Each row is a point on a landscape with many valleys, with its height.
A ball rolls from a point to whichever of its 2 nearest points has the largest drop for the distance, and stops where none of them is lower. Distance is the straight distance between rows; heights are no part of it.
q737 (h 407): [106  83  97 164 146 111  74  94  83  27 164 136  75 119 122 106 174  60
 151 160]
q409 (h 185): [168 139 103 148 114 138 108 122 143 119 130 168 112 142  91  94 126  78
 103 118]
q356 (h 404): [107 111 110 142 123 114 126 151 116 133 152 107 111 119 153 135 104  77
 119 149]
q917 (h 245): [185 151 147  75 116 155 127 102 150 128 104 149 175 167 107 137 157 204
 123  78]
q187 (h 398): [119 124 110 152 109 116 106 123 108  86 164 117  90 130  88 113 128  64
 106 126]
q579 (h 548): [ 60  96 112 149 127 114 100 142  73  58 179 110  97  94 135 140 143  71
 152 142]
q165 (h 47): [133 131  99 157 115 153  98 133 120  84 136 181 117 119  82  95 130  80
 104 112]
q923 (h 523): [124 117 127 137 100  97 116 152 126 113 128 103 131 113 102 120 133  92
 107 118]
q51 (h 254): [ 95 122 160 138 153 126 131 176 103 178 114 130 154 105 187 195 108 160
 134 147]
q492 (h 300): [113 110 122 110 119 103 154 147 166 197 131  93 124 143 163 137  97 137
 148 169]
q524 (h 303): [123 134 130 115 129 116 148 138 130 166 120 124 143 125 164 123 113 121
 121 131]
q465 (h 399): [139 148 131 120 129 123 151 123 171 174 124  65 106 139 133 118  89 107
 119 163]
q747 (h 507): [ 77  91  80 159 144 138  93 139  94  84 135 163  85  87 151 136 144  43
 150 155]
q810 (h 248): [112 167 155 114 159 163 159 137  94 131 103 165 170  96 129 136 125 187
 136  92]
q748 (h 470): [107  92  98 157 145 136  61 100  86  12 148 160  89 107  86  99 185  69
 152 144]
q831 (h 421): [146 157 132  95 142 158 147 103 132 127 114 186 165 124 129 115 144 161
 141  87]
q969 (h 418): [155 120  86 149 115 111 113 114 165 126 131 119  68 143  99  91 119  56
 110 156]
q180 (h 266): [117 113 143 107 127 100 166 132 154 201 122  93 145 153 170 151 105 191
 148 161]
q342 (h 281): [174 113  93 152  96 130  79 125 149  88 131 154  84 143  70  97 137  68
  98 133]
q951 (h 140): [152  94  98 157 115 103  90 109 117  68 148 121  60 140  86  97 155  45
 129 156]
q957 (h 447): [122 114  94 151 132 112 118 141 121 110 144 141  89 104 142 119 132  58
 123 142]
q734 (h 186): [ 93 141 149 142 136 111 143 155  95 159 113 114 145 110 142 159 118 163
 106 113]
q860 (h 280): [110 135 155 140 128 117 135 146 125 171 126  69 135 126 158 161  98 114
 114 153]
q794 (h 516): [ 50 108 122 166 131 143 101 151  84  88 145 147 136  80 143 130 113  67
 141 149]
q385 (h 275): [122 112 160 125 152 127 148 142 114 207 128  92 152 156 200 188 111 214
 146 168]
q367 (h 436): [165 156 124 115 129 129 154 114 178 167 131 106 112 149 138  99 100 117
 130 146]
q939 (h 306): [ 71 130 148 125 148 147 141 171  93 153 111 145 157  88 161 166 117 131
 148 132]
q83 (h 508): [205 151 133  88 120 150 138  87 204 145 126 124 131 180 100 106 131 163
 137 102]
q984 (h 466): [102 121  72 147 149 156 120 147 112  87 114 184 104  74 130 107 131  77
 126 120]
q150 (h 454): [ 94 129 118 155 113 133 103 147  97  60 136 136 139  87  90 124 132  97
 101 117]
q81 (h 273): [183 146 120 123 115 137 126 124 164 140 112 148 127 140 108  92 124 100
 112 127]
q413 (h 392): [ 88 141 108 136 128 131 133 157 108 112 138 149 138  92 126 135 120  93
 121 130]
q670 (h 451): [145 155 148 102 157 128 149 109 138 140 111 166 169 123 160 133 144 145
 149 110]
q470 (h 321): [184 141 158  89 113 140 161  84 187 168 111  75 139 177  85 100 116 208
 144 124]
q557 (h 513): [ 85 104  77 162 153 157  83 117  90  17 137 170  87  88  96 115 165  61
 148 138]
q434 (h 632): [109 111  95 135 101  88 121 140 159 106 151  71  89 132 109 118 106  78
 116 164]
q912 (h 650): [ 94  90 111 146 107  93 110 144 143 113 168  59  82 123 151 141 108  77
 127 177]
q96 (h 184): [124 125  91 158 124 168  76 124 110  51 135 190  88 113  66 110 144  70
 111 103]
q468 (h 240): [150 154 156 119 130 101 157 117 173 179 100  65 122 151 109 125 101 204
 119 135]
q172 (h 311): [135 122  98 152 106 138  85 116 100  47 163 141  79 131  73 114 152  68
 113 109]
q52 (h 427): [102 149 120 143 124 156 123 160 105  84 122 154 154  85  88 129 125 123
 109 109]
q746 (h 409): [115  98  95 157 132  99  96 127 117  94 162 116  60 120 133 126 143  39
 141 173]
q832 (h 453): [139 139 121 142  95 119  98 126 136  89 152  95 101 137  66 120 134  85
  92 100]
q757 (h 283): [169 159 128  86 109 176 116 122 137 127 112 171 169 150  86 134 147 173
 113  87]
q673 (h 348): [112 127 128 136 115 115 134 138 142 159 144  68 103 134 136 129  91  86
 121 163]
q563 (h 197): [126 149 168 124 156 135 154 131  93 139  84 150 176 116 132 137 148 219
 127  92]
q544 (h 449): [138 152 118 131 103 165 101 155 111  88 122 157 151 113  68 131 132 120
  87  95]
q224 (h 512): [ 82  75 109 157 136 117  82 127  82  63 182 110  83 110 156 137 156  55
 163 174]
q516 (h 322): [113 101  91 156 130 108  93 115  98  58 156 141  75 118 105 120 157  49
 142 152]
q365 (h 567): [169 142 120 113  93 131 131 126 173 146 114  89 119 155  65  98 122 118
 109 116]
q990 (h 401): [ 95 121 160 108 175 148 159 132  95 160 111 153 171 108 203 166 130 214
 160 132]
q729 (h 535): [198 137 137  77 133 132 159  90 176 141 132 136 131 167 132 106 145 180
 155  98]
q765 (h 614): [131 130 111 130 100  99 127 133 177 132 128  72  89 135  90 108 113  79
 123 140]
q168 (h 473): [194 151 120 103 135 132 154  89 188 164 128 135 109 159 125  89 118 128
 142 120]
q412 (h 487): [153 162 131 117 112 135 137 131 140 130 131 124 144 139  93 137 121 163
  78  89]
q523 (h 105): [114 146 159 132 135  94 156 147 124 181 123  99 128 127 151 150 108 176
 110 116]
q4 (h 291): [173 151 164 101 123 127 160  88 163 171 115 101 144 170 113 109 121 185
 127 108]
q352 (h 324): [165 137 172 101 136 117 165  66 156 161 129 104 157 175 149 105 124 204
 146 116]
q656 (h 378): [ 99 132 143 113 154 141 156 133 114 171 114 156 169 109 194 136 120 169
 149 124]
q647 (h 347): [113 115 141 110 144 125 151 139 132 186 117 120 148 126 202 139 114 148
 140 134]
q520 (h 496): [ 83 108 141 156 105  93 110 159  96 102 136 102 131  97 118 141 133 102
 116 132]
q80 (h 239): [129 110 150  98 148  95 168 115 146 188 106  80 148 167 182 151 126 229
 153 157]
q308 (h 468): [157 151 102 123 100 158 119 132 136 106 135 153 141 132  94 117 129 135
  80  96]
q9 (h 244): [115 148 137 121 135 123 156 133 109 146 114 134 163 121 134 126 125 163
 105 105]
q173 (h 666): [ 85  77 125 159 103 112  97 169 133 142 169  77 105 121 177 167  96  85
 128 173]
q105 (h 572): [194 119 177  83 123 131 152  52 153 108 134 109 154 202 108 125 158 245
 160  98]
q234 (h 147): [104 145 169 116 150 116 153 114 104 168  91 141 173 127 151 159 136 208
 136 104]
q973 (h 211): [ 92  98 136 142 112 122 132 179 113 187 136  95 146 128 179 165  91 147
 119 173]
q812 (h 351): [ 82 147 131 134 151 157 138 152 103 123 118 169 153  86 147 135 117 114
 135 113]
q163 (h 394): [111 167 127 117 142 153 138 127 120 125 111 187 161 103 114 121 131 130
 136  88]
q380 (h 438): [138 138  79 140 147 150 130 134 136 101 122 191 106  97 131 111 129  91
 111 117]
q238 (h 424): [113 110 170  95 163 120 161 105 109 167 122 130 164 142 204 171 143 223
 170 122]
q329 (h 469): [ 91  83 102 158 134 126  91 141 100 102 158 128  83 112 171 141 133  40
 151 169]
q353 (h 393): [147 139 105 137 139 128 136 142 130 134 129 154 104 104 160 109 124  87
 122 127]
q784 (h 328): [182 156 111  98 110 183 101 120 147 125 113 196 152 153  81 118 145 118
 121  97]
q845 (h 187): [137 145 164 128 146  92 172 123 129 185 109  86 136 152 133 144 116 224
 118 127]
q71 (h 203): [101 134 167 136 157 108 146 147 101 186 100 119 156 122 177 185 126 200
 141 132]
q655 (h 406): [130 155  93 130 140 192 107 142 125  76 112 205 131  95  81 116 136 103
 117  90]
q935 (h 362): [183 133  88 142 102 130 103 110 175 123 119 131  64 159  63 100 125  64
 110 142]
q788 (h 678): [ 63  65 128 157 103 109  85 169 102 119 176  97 118 113 167 162 116  79
 149 173]
q292 (h 458): [ 93 109 135 162 103  99 102 142  90  76 166  90 105 112 100 124 136  84
 119 130]
q204 (h 452): [132 127 150  82 154 119 175 103 122 147 119 148 165 128 196 142 147 194
 173 113]
q654 (h 162): [ 72 101 140 153 113 116 124 176  97 159 137 115 144 105 157 165 100 131
 118 151]
q976 (h 590): [160 145 130 131  97 123 117 126 176 138 128  71  93 153  55 100 108  89
 118 137]
q185 (h 556): [205 128 156  71 113 140 150  78 162 136 123 124 148 183 108 109 153 215
 158  97]
q237 (h 249): [113 103 147 127 132 112 142 160 133 211 113  77 148 141 186 172  97 187
 132 177]
q377 (h 334): [159 148 112 119 136 147 143 121 136 140 121 164 136 127 138  92 130 104
 118 120]
q67 (h 547): [164 137 135 129 100 120 128 148 133 131 114  95 126 136  82 110 127 106
 102 117]
q312 (h 371): [166 158  99 120 134 184 113 119 137 105 110 204 135 124  91 112 142  99
 113 106]
q12 (h 193): [145 123 172 104 158  80 167  92 140 170  93 105 157 167 161 148 146 232
 159 133]
q366 (h 356): [141 138 166 113 143 117 170  86 130 157 138 139 161 152 158 110 127 198
 133 106]
q511 (h 537): [ 60  93 127 161 125 147 100 178  98 125 151 145 131  86 174 154 104  88
 141 150]
q122 (h 198): [165 151 155  88 139 132 150 103 140 138  93 141 168 145 132 136 162 205
 124  93]
q357 (h 121): [152 134 173 100 146 103 159  89 126 143  98 129 174 160 138 146 161 244
 145 108]
q767 (h 486): [ 71 119 116 159 137 145  95 136  91  52 131 151 128  81 107 122 137  64
 133 128]
q388 (h 336): [184 147 143 104 115 138 134 111 151 149 112 146 152 146 115 106 134 148
 120  99]
q539 (h 325): [154 157 152 112 128 116 148 110 152 161 108 103 157 150 125 122 121 156
 116 124]

Where does a ball stop that starts at each point below?
q204 -> q523
q312 -> q357
q957 -> q165
q238 -> q523
q380 -> q165
q185 -> q673
q670 -> q234
q413 -> q234
